Points on a hilly landscape, in no order, each with its height.
From any point a ball takes the steepest step (drop divided by distance) to one of its 2 nearest points. It stops when none of these is lower. Distance is the straight distance between rows; heights are no part of it.
fakab: 108 79 70 95 75 92 102 64 101 113 72 89 113 128 97 88 123 141 117 136
 132 73 101 99 84 80 146 93 93 123 122 44 86 110 102  (h 321)
Zin: 107 89 112 120 83 59 104 81 100 88 106 92 75 35 91 73 117 103 80 152 104
 104 55 78 128 69 69 122 116 96 81 96 97 84 78  (h 683)
vipo: 117 87 129 112 129 107 110 114 107 93 163 130 97 88 92 122 78 63 101 77
 80 120 111 109 99 111 71 122 111 66 89 132 96 130 108  (h 569)
Gez: 97 110 94 96 81 107 93 74 77 120 39 86 104 159 79 95 90 117 118 105 99
 126 115 79 99 85 120 107 119 109 95 28 104 140 89  (h 465)
gezu: 100 80 94 109 127 113 82 155 102 107 85 113 135 131 113 102 120 117 102
 84 101 116 79 121 93 89 89 107 98 107 131 115 75 81 95  (h 462)
vomip: 121 118 100 98 101 108 89 119 90 108 100 103 103 110 126 130 90 102 131
 91 80 133 77 92 102 97 95 159 130 103 100 84 96 138 75  (h 698)
lamez: 95 95 102 88 98 128 85 108 86 92 111 116 111 104 115 101 108 99 109 91
 90 72 116 111 96 101 125 67 83 123 96 120 92 107 120  (h 205)
tifu: 81 76 92 66 81 133 91 109 86 133 66 130 147 166 110 109 99 107 104 80 98
 105 131 84 87 128 141 55 78 123 99 86 83 133 92  (h 373)
gop: 95 93 90 86 104 105 55 107 56 124 88 122 142 145 106 90 112 79 105 99 99
 80 114 110 90 113 107 70 76 140 122 48 106 93 83  (h 543)
mot: 102 122 83 99 80 108 96 79 78 119 48 68 94 115 97 95 106 106 114 136 111
 104 89 85 106 75 112 116 133 100 101 41 109 129 75  (h 514)
gor: 102 98 102 89 79 108 70 44 62 123 96 79 89 96 83 86 90 58 99 134 110 84
 116 79 114 103 94 94 116 143 103 32 128 109 92  (h 481)
vumu: 83 62 90 96 152 117 107 162 141 97 100 96 117 110 103 111 101 113 66 50
 118 147 87 120 82 98 97 90 110 77 124 139 90 77 97  (h 329)
vesip: 100 89 92 84 59 111 108 47 87 118 83 111 133 139 100 82 97 121 110 110
 103 46 143 94 100 115 142 72 79 157 113 72 85 101 129  (h 448)
kulig: 131 112 115 109 92 82 95 112 111 90 99 98 73 58 126 93 124 111 88 114 94
 128 45 78 104 72 82 131 126 74 87 110 95 107 70  (h 629)
legu: 119 86 125 115 113 108 101 95 94 92 139 134 107 109 94 128 94 75 115 60
 63 71 125 141 106 141 68 105 82 82 114 133 97 96 157  (h 259)
Medid: 100 102 73 93 131 119 106 145 164 112 66 70 109 90 111 108 121 168 83 61
 124 146 95 129 80 99 121 79 130 87 120 102 91 73 103  (h 224)
Bugi: 124 111 110 103 82 80 103 102 115 89 90 105 96 108 111 110 120 132 118
 102 98 102 50 102 116 81 64 161 111 81 111 102 77 103 99  (h 626)
lafe: 86 97 104 96 149 107 99 183 129 103 100 91 123 120 109 93 130 137 89 89
 141 123 78 124 89 90 100 80 67 91 155 113 84 66 85  (h 808)
faf: 110 55 100 108 148 107 96 147 125 81 148 114 103 100 124 108 135 101 78
 71 109 91 75 102 74 99 104 101 77 94 112 141 84 82 95  (h 342)
sisof: 122 102 75 103 118 109 109 106 159 78 98 85 87 93 132 110 126 156 89 55
 106 120 66 90 70 86 117 100 108 81 76 134 96 82 110  (h 487)
lebir: 89 105 89 73 76 122 88 63 60 115 87 101 100 117 111 101 81 87 110 87 83
 110 128 63 96 125 111 84 112 117 69 63 111 130 89  (h 383)
Gopa: 92 82 126 116 140 106 111 144 124 84 118 111 116 120 93 112 92 100 64 93
 90 125 93 113 92 91 54 118 124 62 103 147 86 93 100  (h 750)
vuvid: 87 76 78 84 78 93 112 81 80 113 81 93 140 137 106 88 131 116 101 134 138
 46 120 109 103 97 143 67 42 159 142 53 81 95 97  (h 616)
kemon: 96 95 101 117 101 84 120 90 110 87 115 98 112 101 87 82 108 108 73 130
 115 49 110 125 110 80 118 85 73 158 128 113 94 61 145  (h 762)
pumoz: 116 78 102 109 139 108 128 117 104 89 163 108 108 103 81 136 92 72 101
 73 80 139 78 102 99 120 75 147 107 71 78 140 102 151 123  (h 581)
sop: 115 92 117 89 124 120 93 116 76 115 134 117 108 93 100 131 80 52 114 83
 71 115 94 104 103 114 76 130 113 91 90 100 100 147 93  (h 553)
Pud: 106 81 106 63 47 110 82 41 58 124 123 103 105 97 118 88 93 81 125 96 89
 50 121 105 111 132 121 79 72 142 140 72 111 81 116  (h 313)
vebar: 125 69 127 80 95 120 76 95 66 112 149 125 96 77 94 108 84 46 137 63 78
 73 125 137 106 143 92 80 73 71 128 97 118 95 129  (h 168)
kos: 98 128 132 81 109 99 95 113 73 118 93 102 90 84 126 122 83 65 116 115 94
 139 81 70 123 97 69 148 122 95 84 93 111 152 55  (h 700)
zezaz: 118 83 115 76 71 119 70 66 67 113 124 111 96 84 111 103 93 56 135 79 81
 50 124 131 106 137 103 61 63 113 141 83 118 79 122  (h 234)
pog: 79 110 111 102 97 105 92 122 84 121 47 89 120 145 61 90 84 107 89 123
 106 99 125 116 122 88 83 87 115 113 112 78 93 111 113  (h 426)
Tono: 117 93 66 109 139 113 120 112 155 86 119 77 104 82 103 127 112 137 78 40
 99 151 65 107 74 106 109 109 131 73 74 140 94 93 110  (h 521)
tumuz: 115 73 92 113 129 104 81 144 78 98 144 128 123 86 106 118 110 74 110 76
 74 99 71 113 81 98 87 119 79 91 116 123 82 101 90  (h 541)
Ruv: 80 125 120 130 96 83 108 93 109 77 103 93 77 73 75 86 89 97 68 123 115
 98 114 95 116 85 70 94 126 80 63 134 102 77 101  (h 472)
risek: 99 142 96 108 57 94 131 34 97 87 111 76 72 76 82 90 63 92 122 117 86 73
 126 108 120 125 113 91 87 116 81 112 135 75 143  (h 353)
Fen: 87 119 154 110 95 81 117 90 73 97 97 110 95 99 88 110 76 60 118 117 90
 99 117 117 122 127 24 123 113 89 108 106 110 102 104  (h 844)
sele: 96 82 85 105 141 114 100 153 99 119 102 106 152 143 75 119 84 120 91 77
 80 143 89 147 95 101 81 139 100 87 119 132 82 104 101  (h 729)
giso: 109 114 124 94 89 102 106 78 70 88 99 130 92 117 104 123 70 72 159 92 71
 88 118 123 113 132 65 116 94 109 113 101 116 114 138  (h 333)
gud: 83 81 87 81 91 113 88 118 97 101 85 89 109 110 121 88 130 117 101 128
 134 84 95 79 93 84 139 70 74 129 127 52 97 104 68  (h 405)
zemu: 79 101 82 83 130 126 99 151 148 107 62 75 122 121 105 104 95 145 86 66
 119 135 114 118 90 93 132 68 114 85 97 113 96 90 113  (h 147)
zisub: 101 95 82 88 67 92 98 50 83 121 102 79 77 64 92 90 74 74 96 152 95 71
 122 91 130 93 111 73 104 141 113 79 115 82 110  (h 197)
direb: 96 98 89 124 100 79 99 91 73 105 115 110 125 104 91 75 111 101 106 134
 119 44 115 131 94 103 107 98 43 147 147 73 88 46 118  (h 705)
pidu: 122 100 97 95 94 93 89 105 101 99 96 106 88 81 105 100 119 116 127 111
 99 107 51 87 110 89 99 134 115 100 98 86 81 108 84  (h 600)
Tuf: 101 82 84 66 86 141 105 83 79 129 88 130 132 149 126 116 92 97 114 65 80
 113 142 81 90 143 138 77 100 118 75 80 93 153 98  (h 317)
pupu: 77 78 101 90 102 103 73 130 68 112 92 105 101 107 76 82 107 70 86 145
 114 79 112 91 103 76 94 79 91 136 114 67 101 93 67  (h 526)
Non: 77 84 90 74 97 110 62 135 81 120 70 91 106 115 92 93 113 81 98 124 142
 92 99 71 102 77 130 73 97 137 121 53 98 112 53  (h 474)
vupi: 93 88 107 106 97 97 71 127 82 126 55 92 116 123 82 99 107 91 99 130 115
 115 88 103 109 76 81 130 124 83 124 55 98 98 66  (h 576)
rolod: 107 99 100 87 51 103 85 52 89 109 118 109 85 89 108 83 108 92 133 110
 100 51 109 109 102 102 108 91 90 129 115 84 85 90 122  (h 390)
pagu: 109 153 104 106 66 84 132 43 116 71 117 87 53 82 107 97 79 111 123 86 86
 73 128 117 104 116 112 107 82 97 78 117 111 85 154  (h 398)
vazi: 95 98 139 117 87 92 92 107 94 98 116 114 71 43 98 74 108 86 70 129 105
 102 77 75 114 77 71 107 130 86 78 109 99 101 58  (h 703)
fipi: 128 106 142 104 69 42 122 66 111 57 142 114 31 32 104 84 87 62 75 94 65
 111 97 109 103 125 51 110 76 49 104 128 102 101 119  (h 826)
paga: 126 95 68 131 152 106 118 89 150 81 147 80 93 86 101 131 105 102 80 45
 86 140 70 94 63 100 113 124 107 47 45 146 98 111 122  (h 511)
ruku: 92 96 108 70 68 119 65 54 54 125 102 100 102 112 109 99 90 62 120 91 90
 83 125 81 107 114 97 76 110 135 102 61 122 122 97  (h 431)
nol: 108 132 82 109 141 89 136 90 147 76 89 95 91 123 114 125 84 120 79 54 83
 125 93 125 89 92 81 122 115 70 62 140 98 99 138  (h 688)
ruk: 110 82 145 106 109 109 84 117 84 100 163 134 78 65 87 93 88 28 88 95 92
 82 111 94 105 101 74 83 107 73 114 116 109 104 91  (h 95)
rinu: 119 97 160 99 82 58 115 78 100 70 149 120 60 33 89 84 83 45 91 100 77 89
 104 119 128 124 45 104 93 66 120 116 106 90 104  (h 831)
zesu: 86 96 95 92 95 109 100 121 108 91 91 107 106 109 112 95 117 107 105 121
 120 72 107 108 91 78 126 77 87 130 111 90 98 99 93  (h 315)
nopud: 109 102 103 104 73 88 116 67 86 96 122 95 88 57 64 81 77 69 91 145 89 65
 120 109 138 96 90 79 98 130 126 106 114 67 129  (h 282)
Lalas: 113 59 84 86 128 126 116 116 94 101 151 117 129 119 93 143 88 97 124 75
 83 122 82 112 91 125 100 143 94 95 85 120 92 149 125  (h 596)
Lopa: 77 108 109 124 99 89 109 124 131 92 69 85 93 95 73 81 93 120 53 114 118
 99 100 105 111 66 82 95 129 78 76 118 100 79 95  (h 438)
zudul: 79 109 85 77 55 122 95 68 94 104 118 97 105 73 113 89 98 100 100 99 107
 62 132 69 106 117 165 46 83 114 85 99 105 104 94  (h 182)
dovi: 81 91 122 103 98 114 79 128 82 104 106 107 99 97 66 87 83 64 72 122 116
 92 116 102 107 87 71 76 116 111 112 98 109 98 87  (h 532)
nipa: 69 125 74 95 69 123 72 81 83 114 105 89 100 78 99 100 99 97 105 105 87
 83 120 59 98 105 157 52 97 101 59 106 121 121 80  (h 276)
sofar: 84 95 76 91 90 127 91 131 97 122 42 81 116 124 89 93 101 133 106 106 122
 120 94 88 96 81 132 77 129 95 116 55 104 114 79  (h 490)
Kogar: 97 90 88 108 83 98 85 106 99 106 66 96 104 106 85 100 121 114 101 131
 117 91 86 87 110 70 102 122 115 108 106 48 100 106 75  (h 558)
Vefi: 99 93 83 101 112 82 122 142 153 87 62 69 95 95 101 77 140 147 70 104 147
 109 79 116 87 71 110 90 109 93 133 92 101 46 94  (h 852)
siz: 99 86 83 100 137 107 98 154 148 104 70 73 107 97 103 103 118 137 73 66
 127 152 86 126 96 89 95 103 130 57 142 120 82 76 86  (h 284)
vum: 112 110 130 95 78 106 101 73 91 88 133 126 89 101 107 117 92 79 142 67
 71 61 125 136 108 130 77 113 83 96 117 115 113 84 153  (h 295)
damaz: 86 74 96 81 71 95 111 106 96 124 29 95 138 155 88 83 109 125 90 101 131
 98 126 90 81 92 150 36 75 136 119 49 90 123 95  (h 500)
Rimup: 108 159 105 83 57 72 123 37 66 90 92 74 67 99 121 108 68 68 178 105 90
 103 122 87 108 142 105 133 105 120 98 83 123 97 109  (h 407)
rov: 78 154 104 114 83 76 122 66 104 85 104 79 63 64 78 88 70 87 95 117 87 80
 123 91 122 111 95 84 105 101 71 132 128 83 125  (h 305)
Vavo: 100 71 136 116 115 98 80 124 87 93 143 130 93 78 82 81 108 52 78 107 104
 75 98 108 102 90 68 91 95 97 114 132 101 65 96  (h 155)
pefiz: 110 75 127 118 107 70 105 84 134 69 124 109 50 64 98 82 107 78 38 91 89
 84 93 108 83 93 68 96 102 87 88 154 104 71 118  (h 781)
Vevul: 128 110 108 112 113 70 117 92 125 75 106 103 84 105 118 119 104 125 94
 67 89 127 82 108 88 93 66 136 105 86 85 139 82 94 125  (h 669)
mozot: 77 143 89 112 120 103 107 119 137 105 75 67 88 95 92 103 96 146 97 92 93
 146 77 85 96 86 101 103 129 62 65 124 103 86 83  (h 614)
tun: 100 120 103 124 111 85 105 116 145 100 76 72 87 65 98 97 108 154 67 94
 117 145 68 93 105 71 90 111 139 50 83 123 97 64 67  (h 590)
tir: 104 121 74 121 123 94 115 82 147 82 93 75 68 86 114 110 119 133 74 80
 100 97 82 100 79 82 105 94 117 73 62 138 113 76 120  (h 527)
nata: 124 98 114 112 101 84 93 89 97 89 115 117 92 113 108 116 100 112 124 84
 66 99 77 121 103 105 58 151 105 96 97 114 80 106 117  (h 649)
Venug: 88 86 97 110 152 112 103 169 133 81 97 97 125 135 95 97 104 113 49 67
 124 108 110 138 88 87 95 79 97 84 127 139 88 67 105  (h 366)
rizud: 98 150 109 99 78 95 116 63 73 90 98 83 71 76 83 104 78 76 117 129 88 91
 113 90 116 112 87 99 123 104 79 107 112 103 107  (h 254)
kek: 102 112 84 101 58 110 115 41 92 102 64 99 103 133 102 87 89 135 128 121
 95 65 125 98 100 105 125 90 100 139 97 82 93 113 120  (h 509)
Keki: 90 88 102 108 122 86 103 137 113 83 122 107 93 104 121 71 140 101 67 116
 122 57 94 109 88 95 96 72 46 128 128 114 102 52 114  (h 764)
topup: 117 79 94 123 133 92 86 119 146 67 98 104 89 106 123 105 136 137 70 72
 117 100 70 120 77 82 79 107 92 99 120 135 88 59 104  (h 356)
tuzu: 111 107 107 103 74 69 112 73 111 72 134 89 41 37 91 90 103 93 86 113 80
 90 86 93 103 83 89 104 102 92 69 128 108 90 101  (h 807)
sivog: 84 122 95 90 86 121 106 93 94 100 90 101 99 107 91 104 82 90 95 86 111
 81 149 93 105 106 114 65 118 117 72 114 119 110 134  (h 536)
Tikis: 120 120 113 97 102 89 95 85 82 122 76 100 95 146 126 115 86 97 142 108
 85 135 79 106 108 116 70 164 116 105 103 61 101 136 77  (h 717)
niv: 106 115 88 115 121 109 107 88 126 71 152 100 66 78 116 118 93 89 115 58
 69 105 114 89 85 106 126 102 91 48 43 131 102 103 126  (h 468)
Sela: 108 110 129 94 94 110 95 90 81 103 129 106 76 69 88 100 84 47 115 100 86
 78 117 102 111 112 71 86 108 94 100 114 127 108 107  (h 156)
zisu: 116 72 109 124 134 106 96 121 96 84 139 127 92 99 94 114 102 77 98 73 76
 99 97 116 85 108 65 122 97 88 103 131 90 94 112  (h 563)
sudev: 83 113 65 82 107 140 103 104 113 101 74 98 132 119 104 115 93 143 121 70
 87 132 109 83 85 115 155 85 111 82 51 113 95 134 90  (h 154)
Loda: 80 83 81 81 86 94 123 110 112 110 56 89 142 137 89 84 115 130 95 130 157
 83 117 94 103 87 153 51 59 137 133 56 83 105 104  (h 555)
Nepa: 84 94 86 92 129 98 100 159 138 100 63 88 112 123 103 87 138 143 77 106
 154 116 98 119 98 70 119 73 76 94 155 82 89 72 84  (h 828)
zira: 102 66 84 80 142 130 91 141 127 84 134 112 125 116 131 115 125 121 111
 58 113 103 82 101 81 106 132 93 90 103 119 120 85 97 92  (h 393)
farun: 109 67 114 123 145 86 91 142 125 77 123 118 83 90 113 98 126 104 59 92
 108 108 58 103 76 79 77 96 78 81 128 148 91 68 89  (h 294)
Rize: 99 79 76 91 142 138 122 135 124 101 105 94 140 135 78 128 84 131 94 61
 82 149 95 136 97 113 103 125 107 79 84 139 103 118 114  (h 715)
nizis: 95 155 106 117 122 86 112 100 95 96 135 97 72 62 108 129 80 78 134 90 82
 125 87 76 93 116 124 127 86 51 45 127 133 127 68  (h 488)
rad: 96 78 72 103 100 77 99 81 78 111 90 105 132 121 86 80 123 100 105 147
 131 44 100 116 102 93 118 87 33 146 149 39 95 66 101  (h 667)
Zem: 112 97 83 103 70 99 102 76 98 108 43 84 116 158 100 81 110 139 129 117
 115 104 105 94 91 95 131 107 118 112 96 46 92 124 110  (h 410)
bil: 87 117 55 114 67 104 106 59 82 115 66 71 99 104 64 88 72 110 87 142 114
 90 119 78 103 86 139 65 103 135 85 71 103 101 101  (h 367)
Namuz: 70 95 84 76 119 143 98 135 121 104 92 106 121 117 100 105 83 123 93 75
 109 120 116 95 96 105 138 79 104 89 73 122 97 123 112  (h 35)
dazam: 84 87 103 87 135 110 100 160 112 81 126 105 113 115 125 86 128 119 79 97
 127 79 88 115 81 81 96 67 55 112 137 126 91 74 87  (h 787)
Rav: 95 126 85 89 96 120 95 101 78 113 77 99 95 121 110 109 80 105 126 98 83
 117 107 75 110 110 119 104 114 95 71 93 98 145 98  (h 322)
Zaz: 77 93 109 112 111 97 99 153 118 104 66 96 111 119 79 91 109 114 68 110
 112 114 105 119 107 70 89 97 115 82 116 110 84 85 88  (h 392)
Zapip: 106 105 70 91 121 132 109 119 116 106 107 98 115 106 111 129 95 134 119
 69 90 144 76 92 94 106 111 127 120 79 77 122 91 132 95  (h 660)
mumo: 93 70 118 113 135 100 82 158 108 94 119 120 103 82 104 88 125 98 72 101
 101 103 65 96 93 77 79 109 107 92 118 126 86 82 59  (h 346)
Gipo: 104 105 153 101 109 94 102 113 83 100 126 114 78 67 110 106 81 58 100
 109 83 130 86 81 110 98 53 124 122 81 87 109 103 129 70  (h 687)
Rozat: 71 125 86 101 76 109 94 86 75 116 91 78 96 82 76 91 85 95 94 130 98 88
 116 68 110 93 142 59 107 127 79 87 119 105 88  (h 289)
mif: 99 74 100 82 104 101 54 62 52 129 81 103 124 148 91 85 116 75 101 108
 109 85 129 85 82 113 91 93 81 153 128 14 112 96 71  (h 491)
fuled: 86 139 90 113 121 113 99 100 118 95 109 85 102 83 112 118 96 123 112 74
 76 138 73 77 89 93 115 109 120 66 62 128 113 110 82  (h 637)
bimo: 98 80 62 83 54 95 104 48 100 116 81 92 110 107 99 79 103 114 108 134 108
 72 110 69 103 103 149 80 100 143 111 39 94 106 99  (h 209)
Temiz: 89 157 97 105 88 85 109 73 82 93 130 86 72 79 107 127 73 73 152 89 61
 114 112 83 102 134 125 113 86 71 57 120 131 118 89  (h 467)
tidib: 105 111 159 110 82 75 108 72 70 85 125 111 81 71 69 92 77 46 105 111 81
 81 112 132 128 134 24 98 91 83 129 116 119 74 110  (h 838)
tus: 100 83 108 118 121 79 71 140 75 115 93 112 124 94 104 81 136 92 90 124
 111 103 62 105 105 75 71 122 99 86 131 78 86 65 71  (h 314)
Sarel: 85 125 98 103 91 110 95 107 86 107 69 104 104 137 86 109 79 108 111 112
 106 97 112 101 118 94 91 107 123 103 81 100 102 126 101  (h 377)
mula: 114 115 125 114 76 52 116 100 112 94 78 97 82 60 126 92 116 124 90 131
 104 134 48 79 120 78 56 155 107 65 71 102 96 105 79  (h 650)
vano: 101 92 60 85 53 93 105 52 97 109 105 66 87 70 95 88 98 105 95 155 103 78
 98 71 122 82 139 82 96 140 96 61 106 88 100  (h 50)
Musi: 95 83 109 107 127 98 79 161 122 115 63 91 123 103 98 89 115 118 82 102
 112 159 88 125 117 78 87 118 125 74 147 100 83 74 77  (h 338)
Nifu: 89 97 104 120 84 90 106 86 94 96 89 96 99 93 70 95 91 93 81 140 109 56
 126 121 119 86 83 82 105 137 109 105 107 82 133  (h 347)
zulik: 92 168 106 105 66 64 120 41 85 87 107 82 65 75 113 102 70 83 161 103 74
 92 114 87 97 137 115 112 73 93 80 108 136 93 106  (h 441)
femuz: 97 111 74 70 91 139 99 85 95 122 76 117 120 148 114 122 93 128 139 71 82
 122 106 59 94 122 145 104 111 99 69 86 90 149 99  (h 249)
Bili: 82 123 63 101 80 121 92 81 88 122 76 95 112 110 103 92 103 131 121 96 98
 101 100 60 90 106 153 60 98 110 74 82 108 127 79  (h 360)
neluf: 102 139 139 97 81 82 106 80 83 87 122 108 59 55 97 101 68 51 124 104 86
 108 107 95 119 117 72 108 123 88 76 105 122 110 100  (h 204)
Vake: 73 81 91 63 64 111 83 77 81 121 102 111 115 106 120 99 105 77 101 95 115
 70 137 80 103 125 157 45 81 136 106 86 96 112 91  (h 278)
gesi: 115 104 148 106 66 57 109 85 94 94 94 117 90 42 112 78 108 101 87 139 95
 124 61 88 126 91 44 140 105 91 90 91 98 107 74  (h 665)
lumus: 121 144 117 88 82 86 125 73 65 94 93 106 70 117 114 127 64 67 158 95 85
 101 128 105 100 146 93 132 96 109 99 94 120 121 115  (h 369)
sevug: 115 121 72 136 146 90 119 62 145 69 144 79 81 84 122 133 107 97 99 38 84
 128 88 95 68 119 132 105 88 45 29 123 108 111 131  (h 492)
ligol: 121 72 75 89 131 112 109 134 152 80 121 89 110 94 132 115 131 157 102 46
 119 126 72 108 72 99 108 110 100 96 118 124 78 82 99  (h 442)
Biz: 94 114 67 90 78 121 93 97 93 120 37 91 111 127 106 95 104 149 123 86 107
 130 96 67 79 101 156 76 106 91 94 59 95 122 78  (h 432)
dubu: 105 86 120 105 116 88 72 121 82 107 119 123 101 66 98 78 119 70 85 131
 97 81 76 98 108 76 66 99 92 113 124 89 106 73 68  (h 236)
kag: 78 111 119 103 101 120 94 119 96 96 105 112 95 96 78 93 74 74 85 110 111
 86 143 99 109 86 82 81 128 86 77 125 114 104 115  (h 505)
Lanup: 72 99 99 121 85 90 110 88 94 115 53 85 113 124 51 91 86 106 86 157 123
 70 122 119 129 82 80 96 115 112 113 84 108 102 113  (h 404)
peb: 126 106 88 95 124 112 104 136 114 108 88 92 117 103 117 123 101 132 127
 84 87 154 46 102 105 97 93 163 136 86 100 111 97 124 71  (h 679)
roda: 99 113 171 101 85 55 122 91 80 86 119 120 88 45 106 84 87 59 98 127 96
 121 84 83 122 108 43 129 113 82 90 104 100 114 73  (h 677)
dag: 91 85 101 75 89 113 80 133 95 121 47 110 130 148 98 90 111 121 96 101
 113 91 119 103 91 95 131 65 82 119 112 74 86 117 95  (h 440)
Gakab: 85 143 86 100 70 110 115 55 83 101 77 83 100 110 84 94 68 119 118 111 95
 81 133 95 102 110 125 80 104 114 71 105 122 117 128  (h 557)
kiru: 107 89 120 111 90 73 105 87 112 82 131 102 52 48 88 70 113 84 59 120 93
 73 88 101 103 84 76 81 95 116 102 130 100 62 114  (h 793)
sepan: 109 101 105 92 122 113 103 111 88 104 137 98 95 75 103 128 76 79 113 84
 80 133 74 70 100 101 113 132 119 82 73 114 105 148 72  (h 531)
Fizez: 105 97 113 126 140 105 110 121 125 74 118 107 90 90 91 106 81 94 69 79
 97 132 89 94 85 92 74 115 132 51 65 147 93 108 100  (h 760)
tolof: 95 89 91 77 42 117 118 50 109 107 93 109 124 99 120 89 91 103 96 99 107
 48 159 108 101 130 151 57 70 135 114 110 88 102 127  (h 374)
Veref: 89 92 113 106 131 119 104 148 102 108 94 108 126 129 72 113 75 88 75 93
 86 139 100 131 113 103 55 131 123 85 96 134 96 113 107  (h 740)
rulir: 112 119 94 122 142 103 111 116 107 90 154 103 85 55 97 114 81 72 106 82
 87 138 78 64 88 98 108 125 120 49 39 134 118 125 73  (h 508)
mati: 101 88 78 102 82 85 97 42 69 123 77 68 89 98 73 92 90 75 101 161 107 85
 115 79 125 91 99 118 115 123 108 29 107 115 80  (h 484)
Vepag: 110 147 124 92 92 68 101 95 79 123 61 91 94 103 137 109 82 92 124 123
 101 133 75 81 111 111 70 165 121 99 83 72 112 136 63  (h 716)
Zil: 125 100 93 96 77 101 95 76 93 96 98 117 105 123 114 84 116 117 139 115
 93 56 102 130 94 111 100 112 89 133 114 90 88 95 126  (h 452)
Bem: 121 72 101 96 119 127 91 107 72 95 159 135 116 102 92 128 89 70 129 72
 84 83 123 122 99 139 100 100 62 85 106 113 100 105 137  (h 217)
Nida: 92 82 64 104 74 82 108 64 79 118 63 68 112 122 61 102 88 100 91 156 126
 91 123 78 116 79 113 86 102 129 109 32 104 116 97  (h 436)
kol: 106 103 91 124 125 80 109 99 159 82 69 73 76 87 109 89 126 140 55 87 113
 116 67 94 95 68 87 101 124 65 81 129 98 61 99  (h 562)
Momas: 100 58 87 75 72 96 80 57 64 123 91 101 125 138 102 90 121 91 103 112 115
 72 130 80 88 105 115 67 64 155 120 19 96 108 88  (h 439)
fomil: 101 83 99 116 102 68 104 100 97 90 115 106 109 93 92 78 132 103 79 133
 104 50 93 130 102 85 87 103 66 131 137 102 92 48 111  (h 736)
nitab: 111 73 132 124 133 89 99 109 133 75 131 125 78 83 95 99 96 74 46 80 87
 109 89 87 67 98 57 110 101 57 76 153 94 91 107  (h 770)
Fos: 105 123 101 107 75 100 112 65 116 71 131 97 59 76 106 98 87 92 110 72 80
 82 118 102 86 105 114 92 94 72 65 124 107 99 137  (h 437)
megir: 99 99 80 98 124 76 67 97 54 125 84 120 142 119 98 82 125 79 100 125 113
 67 98 113 89 105 87 105 64 133 123 33 98 70 81  (h 591)
Niz: 118 110 136 110 83 67 113 87 117 64 128 118 55 54 115 93 101 72 83 97 79
 110 86 92 107 104 64 125 105 66 79 127 93 102 101  (h 819)
nus: 93 91 100 88 72 130 107 74 100 93 127 106 107 83 125 103 97 103 98 78
 101 53 145 108 95 121 141 69 65 105 96 119 95 90 141  (h 300)
subo: 123 76 84 120 138 89 95 149 137 103 96 97 116 118 106 105 141 145 89 74
 106 120 63 133 80 90 80 119 106 96 150 119 78 65 94  (h 413)
fezok: 110 111 81 102 137 119 140 107 127 80 110 85 109 129 89 136 79 122 89 55
 86 149 97 124 95 111 92 139 113 68 63 146 108 114 132  (h 702)
fod: 81 70 81 72 60 105 88 71 81 120 77 105 126 130 129 85 127 103 97 99 116
 84 127 67 94 116 142 60 81 162 117 59 73 112 84  (h 365)
Zos: 85 90 87 89 102 100 82 151 92 119 32 83 114 124 78 87 114 120 96 123 134
 115 94 114 109 70 122 97 107 90 140 54 93 96 76  (h 535)
bez: 119 83 85 114 133 96 74 131 91 101 120 126 115 110 116 94 124 100 96 94
 88 88 67 118 84 86 76 115 77 111 129 122 90 70 96  (h 507)

Where does a ball stop that starts at each point below?
tuzu | pidu
Tikis | sisof
sop | vebar
sevug | ruk
fomil | Namuz
pumoz | farun
